Each row is a point on a tangle of strands that fork, close into loops and nearly touch. The rows are in no order.
Two points are linked if the straight distance between their rows is under 82.6. Some points are linked to none.
K217: [ 10  23  -5   5 -29  -1 -27 -22 -24  11 -20  -3  25  12   1 -22  15   3
  28 -26  29  14  15   7  17  -4 -28  15  -8  18  16  -3 -11  -8  22  -2
   1  -2  -2  -3  12  10  13 -14  -1  10  -9  13]
K654: [ -9   9  -9  -3  16  -8  -2  28  -8  26   8  -7   8  -7   9  -8  36  -6
  27   6  16  -6 -12   1 -12  29  21  17  -8  10  21 -13  -5   6 -15   1
 -29  16   8  -7  20  -3   1 -17  -9  22   4  -6]
K378: [ 13  11 -25   9 -12  -3  -9 -34 -10  16 -15  -4  10  23   5   2   1 -12
   5 -21  18  15  -5  17  30  -1 -12  13  -4  -1  -8  -5  11 -23  20  13
  12  -7 -21   0 -24   6  -5  -3  -1  -7  -5   3]
K143: [ 12   7  19  -3  -4  -4 -17  19   5  -7  -2 -16   0  -7   3  -9  -3   8
  23  -3  10  -2   5 -16 -24  -6 -21 -15  -7  -1  16  21  -3   9   4 -11
 -20   5  17  22  24   3 -13 -19   3  -5  -1   5]
K822: [  7  -2   1   6   1 -13   6  14  13   4  -9 -12  13   3   3  -6  -2   4
 -20   2 -11 -10   2 -10  -1   3  11   7   4  -3 -17   4  10   2  16 -17
   8  16   1 -17  -8  -4   0 -10  11  -5  -3   8]
K604: [-36  -8  17  -5  -4  18  -6   8  16   3 -34  -7 -22   7  14   0 -13  10
 -10  -9   5  -9  19  28 -23  -1  -6 -17  16  -6 -29  10  -1   2  14  10
  21  21   1 -11 -17   3 -17   3 -14 -18  11  13]
K327: [  3   7   4  -3  10  -7   7  20 -12   4  12  -1  23 -13   1  -4   2  -2
 -10  11  -5 -12 -16 -22  -8  10  14   1   4  -4  12  -6  -1   4 -19 -15
 -23   2 -15  16  13 -10  19   0   8  13  -1   0]
K320: [ 13 -20  24 -14  -9 -18 -11  -4  39  -4   8 -14 -15 -15  -8   5  -6 -10
  26 -12   3   1  22 -23  -6   9  -3 -29 -19  12  18  -3 -20   6  -5 -10
 -23 -17  21  14  16   7  -7  -9   0   5 -17 -10]
K370: [  9 -12 -12 -14   7  -1  20  -3  -2  19  23  12  18 -15  -7  14   1   3
 -12  15  -6  -8 -19 -21   9  12  19  18  17  -5  14 -27 -15  -7 -21  -7
  -6 -10 -32   3  10 -20  37  25 -18   2  11 -35]
K912: [ -6  -5 -13  20  -1   9  -3   8   4   4 -18   1 -26  22   6   9   2  -6
 -10   0 -10   8  -2  30  -2  -7  11   1  -1  -3 -30   6  33  -2  18   5
  30   7   4 -12 -28  17 -32   1  -9 -22  13   2]
K970: [ -2   7   1  -3  22   4   6   4   0  -8 -10 -11   1   6   3  -2 -20   8
 -42   0 -18 -17   6  -3  -7 -11 -11   4  10 -29 -20  28   4  -5  13  -1
  32  12 -18  12 -29 -14  13  10   8 -18   8  25]
K909: [ 14 -10  -3   7 -18   4 -18  -1  17  14 -14  11   4  -4  -5   9  18  17
  25   6   8  -5  11   8  -6 -10  -1  17  -4  14  13 -10  -9  -2  21 -12
   5   8  14 -17  26   7  -5 -10  -9  -6  12 -23]
K676: [ -7 -20   6  -6  13  -9  17  27  37   6   7  -5 -17 -26  10   0  19 -12
   7  19 -11 -22   9 -13 -20  17  31 -11  -5   7 -10  -2   9  13  -9 -11
 -25   6  29 -17  15   6 -27  -5   3   5  -7 -11]
K599: [ -2 -23  12   7   0  -2  -3  10  48 -20  -7   3 -36   9  -3  14 -20  -1
 -18   8 -28  -3  24  -1   1  -6   9 -17  -2   3 -38  12  19   7  10  -1
  13 -18   9 -12 -18  16 -32  12   4   0  -8   4]
K889: [ -6 -14  16 -10   7  12   1  -8  14 -20  22  10 -10  -6  -4  10 -25   4
 -20  -1  -8   3   6   3  13   0  12  -2  17 -10  -9 -16 -10   3 -29  22
   0 -39  -7  13 -34  14   0  35   6  13 -28   8]
K617: [ -2   3   8 -10  16   1  14   9  -3  -3  11   7   8 -19   3 -10   4   3
  -6  18   4 -12  -8   4 -15   7  17   5   7  -6  10  -5 -10  13 -31   1
 -11  -1  11  -7   8  -2   8   4  -6  -5   8  -8]
K192: [  1  -2 -12  22 -27  -4  -6  13 -11  13 -15  -8   2  22  -1  13   8  -4
   3  -6  -2  10  -8   4   3  -4 -13 -11  -4   2   2   8  18 -10  38 -19
  11  31 -12  -5  11 -11  -2 -22  -4   5   6   5]
K96: [ 19   7  -8  12   1  -9   9  -2   7   5  15  -6 -12  -7   5  -6  24 -23
  15  -1   5   6  -7  -8   3   7  14   3 -23  17  11   1  12   9 -23   4
 -12 -13  18  -7   3  19 -22 -21  12  -1  -4 -19]
K541: [ 22   8  -9   8 -22  -3 -28 -21   0  17 -31 -20   6  14   6 -21   2  -7
  17 -23  24  13  16   4  12  -6 -23  15 -11  12   3  11  -4 -15  30  -6
  10  -2  -7  -3 -12  12  -3 -17   9 -17 -17   8]
K968: [ 18 -14 -15  -4 -24  -3  -6 -10  17  23  -7   5  14  -4  -9  20  15   9
   9   7  10  -3   5 -10  15  -7   1  17  -1  14   4 -18 -11 -18  27 -17
   7   2 -14 -15  19 -14  14  -2 -13  -8   7 -30]
K61: [-27  -7  12  -5  -3  -7   8  -5 -17   7   7  -5   8  18   8   2  -8 -17
   0 -19  23   5  -3   5   8  26   1 -14  11   2   0 -18 -13  -9  -9  18
  -8   0 -17  12 -12 -18  18   2 -12  25  -8  17]
K600: [ -8  -5  -2  -4   1  14   7 -13 -14  -5  -6  18  -5   4  -7  28  -5  16
 -30  11  -9   1  -2  25 -10 -12  -4   6  10 -17 -12   4  -9  -5  11  12
  35   7 -11 -11  -4  -8   8  18 -26 -35  28 -15]
K401: [-15 -27   8  -3  14 -16  25   2  49 -12  -6 -15 -19  -2  -5 -14 -28 -14
 -18  -9 -27  -6  28 -12  17  17  12  -7   5   3 -40  10   2 -12  13  -2
  11 -11  -4 -13 -45  -3  -1  10  19  15 -27  18]
K857: [  1  20 -12  10 -26  -6 -19  -2 -42  14  -9  -8  34  17  -3  -5  16  -8
  17 -18  16  17  -2  -5  29  -5 -23   4  -7   8  12  -9   5  -7  32  -7
  -6  11  -9  -6  10  -7   8 -20  12  33 -11  22]
K387: [-10 -25  -8  20 -25   8 -16  -2  39  17 -30  -5 -10  13   4  16   8  -5
  19  -5   2 -14  18  11   7   1  27   1  -3  13 -19 -22   4   1  26   3
   8  -9   0 -27 -10  26 -36 -11   0   0 -13 -15]
K312: [-17   3  -3  -3  18  12   1  -7  -4  -5 -11   9   1  15  -5  -8  -8   8
 -27  -4  -9  -3  -1  22  18  -6  15  24  19  -9 -35  -9  14   1  -1  25
  25 -14  -1 -15 -53  19 -13  21  12   6 -18  26]
K169: [  5  -6 -13  15 -19  -3  -8  27  -3  16 -13  -6  -8  12   3  22  22   3
  19   2   1   9  -7   4 -17   0 -12 -17  -3  -2  13  18  18  -8  27 -22
  -1  41 -10   0  38 -19  -6 -21 -19  12  25 -13]
K205: [  1   5  -7  -8 -19  12 -27  -2 -21  15  -1   9  37 -10 -11  -6  11  38
  32   5   9  -8  -2 -25  14 -23 -19  29  13  14  31 -19 -23  -6  26 -18
 -15  -2 -14  12  34 -17  31  21   0  20   1 -11]
K979: [  7  10   5   6 -23   1 -34  -4  -3   9 -25   4   7   6  -8 -11  18  18
  40  -9  20   1  18   9   4  -9 -16  15  -6  23  18 -12 -22   5  23 -12
  -2  -1  14  -8  21   9   3 -16  -4   6  -8   0]
K969: [ -2   7  20  -2  19  21 -12   7  -2 -21   3   0 -13   4   5  -1 -20   7
 -11   5  -4  -3  -3  11 -21 -23  -2  -1  13 -19 -10  10   3  15 -20  19
  -1 -13  16  20 -11  19 -25  17  10  -9   0  20]
K842: [ -8  -6  -2  10  16  -4  26  25  15  -6   6  -7 -30  -2  14   6   0 -31
 -13   3  -3   3 -11  -8 -19  29  15 -27  -3   3  -9  17  29   9 -30   4
  -8   4  -6  15  -3  -3 -27  -7  -2   0   5  -7]
K175: [ -1   9   6  13   1  -6  12  22 -22 -20  16   5 -16   9 -11  12  -7 -10
  -5  13 -22  16 -26   7  -1  -1  -5 -21  -6 -11   8   9  20  12 -14 -16
 -10  16  11   9  15  -2  -3  -8   2  18   6   9]
K771: [ -1  11 -23   5   4  12   4 -15 -27  10   0  13  16   7  -8  18  13  10
  -1  12   2  -1 -22  17   9  -7   6  28  14  -2   8 -20  -2   0   4  14
  10  -6 -15  -3  15  -1   6  15 -11   1  21 -21]
K167: [ 17  10 -10  -4   0   8 -31 -27  -3   4 -21 -13  -3  15   4 -27 -11   4
   0 -20  20  10  17  11   6 -27 -19  18  -9  -7  -8  21  -5 -14  16  13
  21 -16   0  10 -29  22 -12  -6  17 -25 -14  15]
K382: [ 10  12  -5  12  17   2  15  32   6  -1   2 -13 -10  -6  18  -3   3 -24
  -5   7   1  -6  -5 -14 -26  19   6 -20  -9  -7   1  36  28   5 -17  -3
  -8  18  -5  14  16  -4 -19 -19  -5 -11  16  -6]
K263: [ -2   0  -3  15 -16   4  -9   6  -3   6  -2   1 -25  12   0  18  15 -10
  41  -7  14  17  -4  20 -23   8 -22 -20  -5   2  20  15   2   8  14  -2
  -3  26   6   5  28  -8 -17 -23 -22   1  17 -11]
K995: [ -2   6  21  -5  -3  -5  -2  29 -37 -12  19   9  22 -13 -10  -4  -6  13
   7  14 -24  -1 -14 -19  -3 -12 -20 -26  -4 -15  18   8  -7  19  -2 -45
 -29  33  17   8  25 -13  27  -1  -2  21  -2  22]
K142: [ -1  22   8 -10  18  -3   7   1 -23 -10   7  -8  29 -13   6 -43  -4   4
 -18  -7   9 -11   7  -8  -9   6   4   6  -5  -3  -1  10   0   9 -19  -1
  -7   4   6  -5 -14   2  22 -10  20  -7  -7  24]
K956: [-16   2  14 -13   3 -10  14  -9   7  -9   0  -2  10 -18  10 -37  -3   2
  -4 -12  10  -8  16   1   1  16  14   2  -3  22 -14  -5  -9   7 -18   6
  -6  -1  24 -21 -26   6   3 -12  16  -4 -25  16]
K677: [-35  -7  29   2  10  13   0  27  14 -11 -22  -5 -25  15  14  -9 -12  -1
   0  -7  -1  -8   9  19 -23   1   8 -20  16  -5 -37  10   7  14  -2   6
 -10  14  27  -2 -17  12 -35   0   1   0  -5  32]
K586: [ 22  26 -22   3  -7   1 -14 -32 -15 -14  -2   8   9   8 -12   1   6  13
  -3   0 -11   7  -8  16  28 -23 -10  32 -16  13  -4  -6   2  -3  20   1
  30 -14   7 -16 -10  18   1   2  10 -19   1  -4]
K198: [ 13  16  -9   0  22   1  15  -1 -14  -8  20   9  -1 -14   1  -7  10  -9
   0  20   5  -5 -13   1 -24   2   0   0 -13  -4  25  11  -3  17 -31   2
  -5   0  10   8  20   7   0  -8  -2 -22  21 -20]
K504: [ 11  -6  20   1 -10 -15   4  29  -9 -19  12  -2   0  -7  -6   3 -16  -1
  -3   6 -23   6 -11 -18  -5  -4 -16 -30  -9  -9   8  12   7   7  -2 -34
 -19  25  11  12  16 -15  16  -7   1  21  -2  11]
K415: [-13 -19   8  -4  -2 -24  20  25  27  -1  15  -8 -13 -21   2   1   9 -18
   2   9 -23  -5   5 -17   3  26  31 -17  -9  20  -6 -12   8   0  -9 -11
 -33  -5  18 -14  -3  -2  -6  -9  12  27 -28  -6]
K534: [ -5  22   7  -7  11  -4   1  32 -48  -6  14   5  36 -18   0 -40  -1  11
   1  18  -8  -5 -15 -23 -12  -3  -2  -7  -5 -14  17  12   0  17 -12 -36
 -33  32   9   3  16 -12  33  -9  12  19   0  25]
K400: [ 21   0 -20  12  -6  10 -25 -19  20  12 -13 -11 -20  16  13  -9   0  -2
  15 -12  13  15   4   9  -2 -25 -13  10 -13  -7  -4  19  16 -12  12  23
  16 -15  -2  15 -13  33 -34  -7   8 -38   5  -6]
K803: [-12 -17   7   9   1 -12  17  10  34   0 -28 -12 -12   0  -1 -12 -10   0
 -17  -2 -18 -16  24   1   8  13  20  -2   2  10 -39   5  12  -5  25 -12
  21  14   0 -33 -33   2  -3 -12  13   0 -10  17]
K25: [ 23   2  -6   2 -22 -12   1 -30   3 -14   8  11  -2   4 -13   7   3  -4
   6  -3  -7  14   5   1  36  -8  -2  15 -21  23   2 -18  -6  -7  -1  -8
  14 -19  10 -21  -2   8  12  -2   1   3  -5 -12]
K953: [ 27   3   6 -11 -13 -14  -4 -13   0   1  14 -11  11 -10  -3  -3  -2  -8
  13 -14  14  10   0 -31   6   4 -19  -7  -9   4  29   1 -16 -14  -8  -5
 -13 -14 -11  26   9 -14  28  -8  11   3  -9  -4]
K262: [ 14   8  10   5 -10  -6 -10  18  -9   0   0 -10 -13   2  -3   5  12  -4
  42  -8  16  12  -2  -4 -27  -2 -36 -26 -15  -4  37  29  -7   5   7  -4
 -17  18  14  23  35  -7  -9 -30  -4   8   4   7]
K284: [-13  -4  -8  10   1  19  -8 -10  -2  12 -17   3 -22  28  11  15   1 -10
  -2  -8   8  14  -5  36   1  -2   5   0   7 -11 -20  -6  17  -9   1  34
  21   0 -10   0 -27  16 -29   6 -19 -15  10   1]
K98: [  6  -4 -17  -9  -5   8   9 -37   7   7  -4  19   3  -1  -5  24  -4   1
 -25  -1  -1  -3   2  15  18  -2   7  21   4  -6 -18 -18 -10 -13   7  20
  34 -13 -15 -25 -20   0   9  19 -19 -26  11 -22]
K233: [-23   8   5  -7   4 -11   9  12  -8   8  10  -2  -1  -9  13 -13  25 -13
  25  -9  11  -2   3   1   1  29  20   2  -7  27   6 -21  -5   4 -24   8
 -31   8  23 -12  -2  -5   2 -16   5  29 -17   9]
K890: [ 12   4  -1  -2  13  15 -10   3  28  -3  -9 -18  -9 -12  16   1  -4   0
  -5   0   7 -19  10 -15 -31 -19  -5  -4  -2 -13  -4  34  10   7  -2  12
   6 -13   0  19   6  14 -35  -1  10 -35   9  -4]
K180: [ 11  -2  -8 -11  25   1   3 -14  23   0 -19 -13  -9   7  -6  -1 -16   9
 -43 -14 -19 -15  22  10  10 -14  -5  23   6 -23 -31  17  -2 -16  21   6
  49  -1 -17  -1 -42  -1  12  14   9 -18   1  16]
K165: [-23   5   2   2   8   4  10  -3 -24   8   9   4  -7  25   3   9  -1 -20
  -1 -11  15  16 -20  25  -3  23  -3 -18   9  -8   6  -4   1   3 -21  25
  -4  -1 -12  22  -3 -12   1   4 -19  18  10   5]
K892: [  7   8  -8   3 -15   0 -21  15 -25  21  -5  -1  36  -4  -4 -13  13  24
  16   9   2  -1 -10 -23   9 -22 -18  23   3   6  20  -6  -3 -12  34 -30
 -12  21 -10   3  31 -16  25   2  10  22   3   0]
K423: [-13  20 -29  10  17  15   6 -29 -50  -5   8  13  -1  27 -14  12   1  -5
  -2  10   5  31 -34  29   8 -12 -18  -2   6 -15  16  -5   3   0   1  36
   9  -5 -22  27   8   1  -5  15 -12  -6  23  -5]
K368: [  2  17  -3  20   9   3   0  21 -31 -13   4  -5   8  12  -6   6  -3   7
 -17  20 -19  -1 -27  -6  -4 -23  -7   5   4 -12   0  18  21  21   8 -13
  -5  13   1   7  16   2  -7  -6  19   3  11  13]
K298: [ -8 -13  13 -15   4   5   2  -5  22   2  -7   9  -4 -12   3   1   4   8
  -9   1   9 -18  15  13 -17  -1  16   1  15   0 -11  -8 -12   7 -11  10
  11  -2  17 -21  -5   7  -8   4  -7 -16   5  -8]
K908: [-10 -11  -3   1  10   7  -7  29  25  23 -10  -6  -2 -13  17  20  25   8
  12   8  13 -24   5  -4 -32   5  14   8  11  -7   0   3   8   3   6  -4
 -14  14  -5   2  27  -2 -19   2 -15  -9  25 -26]
K971: [ -1 -16  30  -7   1   0  -4  -2  26 -23  25   2 -18 -14 -12   9 -20   8
  30  -7  -3   1  11  -2  -4   3  -7 -23  -6  -4  21  -9 -27  21 -31   4
 -26 -24  22  25   5  12   0  12  -4   9 -12   5]
K700: [-12 -29   0  14 -17   2  -9  -7  45  -1 -22  -6 -30  19   3   9 -11  -7
   4  -4  -8   3  25   9  11  -1  15  -7 -10  10 -34  -4  12  -8  25  -6
  17 -11  -1 -19 -25  24 -38   0   2   0 -11  -6]
K863: [ -1   3 -26  -1  17   3 -12  19   3  39  -1   2  13  -8  12  -2  35   6
  31  11  24 -14  -8  -1 -23   7  15  29  -1   0  21  -3  -6 -10   2  -4
 -19  24  -6   0  32 -15   3  -3 -14   1  24 -25]
K306: [-10 -19   7  -5   7   0  -1  26  43  16 -13  -7 -11 -22  17   5  25   3
  25   9   6 -24  19  -7 -34  10  22  -4  -9   6  -6   2   2  13   6 -13
 -16  23  20 -22  18   7 -25 -10  -9 -11   4 -16]
K993: [  8  17 -17  15  10   6  -2  27 -28   0   0  -4  11  -2  -3  -5  12   5
  -1  20  -7  -1 -24 -12 -14 -15  -6   5  -3 -13  18  24  15   4   6 -14
 -13  19  -1   9  39  -6  -2 -14   8  -1  22  -6]
K232: [ -5  -6  17   7 -15  -4   5   4 -16 -21   9  25  -8   9 -15  25 -15  20
  -9  13 -25  14  -7  15   7  -9 -12 -15   3  -4   4  -9 -11   5   9 -16
  10  15  11 -12  16 -10   6   6 -20  -3  10  -9]
K571: [ 21  16 -10   0  17  -2  10  35 -10  -2   3  -8   4 -18  10 -11   4 -11
  -3  23  -2  -7 -16 -23 -38   3   0 -11 -14 -14  17  44  21   6 -12 -20
 -18  26  -3  10  32  -6  -3 -26   4 -13  19 -14]
K365: [ -7   3 -10  -2  10  12  12 -16   8   9 -11   7   9   1  -1   6  -2   6
 -27  -3   0 -15   4  12  17   5  19  23  23  -6 -29 -16   9  -3   1  20
  30 -13 -14 -27 -38   4   2  18  -2  -7  -7  -1]
K339: [ -7  31 -34   3   5  15   1 -25 -53  -1   5  18  22   8 -12  -1  16  19
   5  18   3   6 -26  16  10 -15  -8  20   7  -1  26  -8  -1  10   3  22
  -1  -5  -6  10  30  -1   8  13  -6  -1  24 -15]
K20: [ -7  11   2  -7  -2  13 -13 -29 -23 -24  19  18  11   5  -8  -5 -21   9
 -14 -16  -2   7   4   8  27  -6  -5  13  13  -4  -6 -22 -10   6 -26  19
   8 -33  -5  12 -29  10  19  36   0  14 -18  21]
K103: [  1  -3 -10 -13  11   1  28 -19  -2  13  14   7   9  -9  -1  11   4 -19
 -21   1  12  -2 -13  -2  10  20  19  14  13   3   6 -28  -8  -4 -32  22
  -1 -25 -21  -2 -11 -10  18  19  -8   2   1 -15]
K493: [-10  -2  -4 -10  -6  -2  23 -28 -15  16   7  14  15   4  -1   5   1 -11
 -12 -17  10   2  -4   9  26  29  10   6  14  11  -6 -31 -14 -18 -13  13
   4  -4 -22 -13 -11 -22  23  10 -20  16   0  -7]
K95: [  5 -13   8  -1   6 -15  11   9  30  -6  13 -16  -9  -5   8   4  -2 -26
 -11  -8  -5   2   2 -24  -3  20   9 -21 -11   6 -10   5  12  -5 -11   2
 -13 -10  -5  12  -5  -1 -12  -9   9   7 -15   0]
K492: [  8   9  -4 -13 -13   4 -11 -23 -25  11  11  -3  22 -10  -2  -7   6   3
  20 -13  26   8  -3 -15  11   0 -28   7   3   8  38  -7 -23 -11  -2   5
 -11 -18 -22  29  18 -22  35   7   1  10  -2  -3]
K760: [ 22 -13   7  -1  -3  -2 -22 -14  34  -2  -4 -21 -15   0   3   6  -7  -2
  10 -12   9   6  16 -13  -9 -12 -14  -5  -7   0   2  12  -1  -7   5   9
   2 -21  -1  19   8  20 -28   1  13 -21 -11  -7]
K728: [ -5  -3 -20  -9  10  10  10  -5 -21  13   8  26  18  -6  -8   9  10  16
  -4  22   1  -1 -22   7   0   1  12  16  14  -6  17 -18 -16  -2 -11  -1
  -3   8 -14  -5  31 -23  34  24 -31  -2  29 -30]
K706: [  9  14 -10  -3 -16   8 -14 -20 -33  -5  14  12  28  -9 -11 -11   5  29
  25   8   6   3  -9 -15  15 -25 -28  13   5   4  37  -8 -15   6   8  -5
  -7 -12  -8  25  32  -7  37  19   8   3   3  -2]
K705: [ -1  -9   3   5  -6 -12   7  23   4   5  -8  10   5  -3  -1  -3   1  11
 -23  12 -16  -9  -1   2  -4   0  12  -3   0   2 -16   5   9 -10  18 -33
  10  39   7 -30   6 -15  15 -11  -8  -6  16  -5]
K280: [-16  10  10   1   5  -9  11   7  -6 -12  26  -2  -7  -5   5 -11   7 -18
   8  -7   2   3  -9   4   6  20  15  -3  -5  19  10 -20   0  15 -37  16
 -28 -17  17  10  -5  10  -4   0  12  23 -23  12]
K419: [  8   7 -24   5   4   7   4 -29 -11   9  -1   1  -4  28   2  20  -8 -10
 -12 -11   6  17 -22  25  24   0  -3  14   2 -13 -15  -6  19 -26  11  23
  28 -14 -27  11 -23   4  -6  11  -9  -6  13   2]
K507: [  1   6   0   0  23  23  -4   3  13 -12  -3  -2 -18  -7   9   5 -11   2
 -21  10  -6  -9  -1   9 -26 -19   4   3   7 -20 -18  30  19  10 -16  18
  18 -13   5   8 -11  21 -32  14   3 -41  14  -3]
K224: [ 14  12 -10  12 -23 -10  -8  15 -30  12  -1 -15  14  15  -9   5  11   0
  11  -2   1  13  -9 -15  13 -12 -25  -3  -7   1  21   9  10 -10  35 -18
  -4  17 -14   8  22 -16  10 -19  15  19  -2   7]
K480: [-33 -32  21 -18   0  11  19   3  40   6 -14  15 -11 -18   2   9 -10   6
 -10   8  -2 -22  25  11 -18  13  23 -11  24  -2 -22 -15 -23   4  -5   7
   4   5   2 -33 -10  -1   0  11 -15   3   1  -9]
K208: [-14   8   4  -9   1  11  -5 -23 -19 -22   1  24   4   7 -12 -12 -19   7
 -19  -8 -14   2  14  14  37  -3   9  20  14   3 -32 -24  -2   0  -8  19
  20 -24   4 -17 -45  12  12  30  10  22 -23  26]
K791: [ -8   0  24  -3   9   0   9   4 -14 -23  32   0  -1  -3  -2  -9 -20 -16
  -4  -5   0   4 -17 -14   8  18  -1 -22  -1  -2  13  -7  -2   8 -42   5
 -23 -20   3  34 -13  -3  13  13   6  20 -21  20]
K396: [ 25  16 -15  -1 -22 -11 -10 -18 -23  -3   4  10  27  -4 -15  -4  -1  18
  -3   5 -19   0  -4 -22  39 -23 -13  23  -7  11   5 -13  -9  -4  20 -30
  10  -3 -10 -11   7 -11  38   5  12   3   0  -3]
K669: [ -5 -25  25  -5  -6  12  -8  -9  31 -15  11   8 -11  -5  -9  22 -25  14
   5  -5  -5  -2  16   2   3 -10   2  -5  15  -6   1 -18 -25  14 -18  12
  -6 -30   4   9  -5  14  -9  26   0   8 -18  -7]
K612: [ 14  27  -5  -5   1  -8  -3 -13 -31 -14  15  10  29 -15  -7 -30  -2  17
 -16   2 -11  -9  -2 -14  14  -6  -5  15  -7   2   7   3  -5  10  -9 -19
   6  -9   3  -8   0  -5  39   2  15  -2  -6  12]
K986: [  3 -21  10  -1  11 -24  12   5  39 -17  10 -21 -13   5  -2  -5 -20 -25
 -15 -10 -20   4  13 -29  18  16   5 -22 -15   5 -22   7  12 -15   2  -8
  -7 -22  -4  11 -37  -4  -4  -1  23  17 -30  20]
K373: [ 22   3 -15  11   2 -12   9 -10   6   5   7  -1  -8  -1   4  11  15 -15
  -2   5   4   9 -12  -3  -5  -4   0   2 -11  -3   4  12  12  -7  -8   5
   6  -2  -9   2   8   0  -9  -7  -3 -23  17 -25]
K160: [ 17   3 -15   2 -13 -17   4 -26  12  -2   8   1  -4  -2   2 -14  15 -20
   6  -8   4  11  -2   2  26   4  15  18 -24  26 -11 -13  12  -1 -14   8
   3 -18  15 -20 -18  19 -12 -15  13   1 -16  -4]
K194: [-25 -29  26 -14   7  -5  25   5  28  -1   7   5  -5 -20   5   0 -18  -7
 -13  -4   1 -13  18 -12  -5  28  19 -16  19   2 -13 -14 -23   0 -16   6
 -11  -3  -5 -17 -21 -19  12  12  -2  10 -16   3]
K684: [-11  10  -4   0  14   8   9   0 -22  -1  -7   2  -3   8   0  -2  -4   5
 -27  10  -8  -1 -11  22 -20  -9  -7  -5  14 -17  -5  20   3   3   8   9
  20  16  -8   3  -5 -11   3   5 -11 -30  28   7]
K542: [-28 -18  16 -14   9 -17  33  -2  13  -6   1  -3  -2 -15   8 -26  -7 -11
 -11 -15   4  -2  14 -12  11  30  21 -15   9  14 -16 -16 -10 -10 -16  16
 -13 -11   1 -17 -42 -11  17   3  13  17 -35  22]
K234: [-13   0  24  -4  22  10   0  20  15 -12  -3  -9 -14  -5  11  -5  -7   2
  -1  -1   0 -16  -1   3 -28  -1  11 -16  10  -5 -18   7   9  19 -22  11
 -18 -11  25  12  -9  18 -32   1  10   3 -12  19]
K570: [  4 -12   9   0 -21 -17  13   0  -2  -7   4  18 -12   2 -10  12  -8   3
  -7   9 -23  15   2   7   8   3  -4 -15  -6   6   1  -8  -7 -11   8 -29
   9  28   9 -30   9 -18  24  -9 -20   9   8  -8]
K556: [ 10  18  20  -7   6  -9  -7  22 -10  -5  11 -21   6 -16   9 -23  -5  -8
  17  -5   7  -5  -1 -25 -15   9  -6 -20 -23   1  21  10   0   8 -16 -11
 -33   3  21  16  12   3  -8 -29  17   7 -19  15]
K707: [ 17  -6  -7 -12   7  14 -27 -30  19  -4 -26 -12  -4  15  -1   2 -16  15
 -15  -6   0  -1  24   8  14 -25  -7  27   4 -15 -22   8  -1 -18  16  13
  41 -25 -11   6 -38  23 -10  18  18 -23 -10   7]
K710: [-15  14 -14   3  14   4  12 -16 -47  -2   9  13  -4  16 -12   4   3 -16
   8   9   9  27 -27  27 -12  11 -11 -18  -1 -13  33   6  -8  13 -18  22
  -5   9 -14  30  24 -15   8  -5 -20   6  28  -7]
K618: [-11 -17  17  13 -15  -1   3  10  21 -23   1  11 -22  13 -12  29 -19  13
 -10  11 -25   3   8   8   4  -9   2 -14   6   2 -21  -6  -1   5  11 -11
   8   1  13 -18   3   3 -17   8 -10   2   3 -10]
K672: [ 14 -11  14 -14  -4 -17  -5   2  14   8  18  -5   3 -24  -3   1   8 -13
  20  -4   6  -2   9 -31  -1  16   1 -12 -16  15  28 -11 -19  -6 -15 -17
 -27  -4   9   4  20 -11  19 -14  -3  16 -12 -10]
K33: [  5   0 -16   1 -13  17 -11 -19 -17   6 -13  -4  -3   3  -1   7  -4  18
  -1   1   9  10   1   9  -9 -27 -40  -1   4 -10  19  29  -7 -21  42   8
  29   9  -9  18  21 -18  -3   4  -7 -35  26 -10]

How many points has the smallest loop of links through each point below? Write 0 if it is on no loop.
K224 => 25
K61 => 10
K969 => 0
K194 => 0

A piece is all that can be reached along the links. How many separate loops has the piece of each point below (a circle has one, a figure eight two, a Y none), and how many tips (points with one link)?
K995 => loops 0, tips 3
K684 => loops 1, tips 4
K370 => loops 1, tips 0
K96 => loops 0, tips 3

A tip is a point with one link. Name the tips that can be reached along the links from each point below, in the order of the rows.
K909 => K604, K912, K968, K556
K676 => K387, K534, K791
K956 => K327, K586, K396

Name the points in between on the shortest way along the links from the first point to the second, in order.
K480; K25 => K298, K617, K198, K373, K96, K160
K705; K280 => K822, K803, K401, K986, K95, K415, K676, K306, K908, K863, K654, K233
K672; K507 => K953, K492, K706, K205, K892, K224, K857, K217, K541, K167, K400, K760, K890
K198; K396 => K617, K298, K480, K194, K542, K956, K142, K612
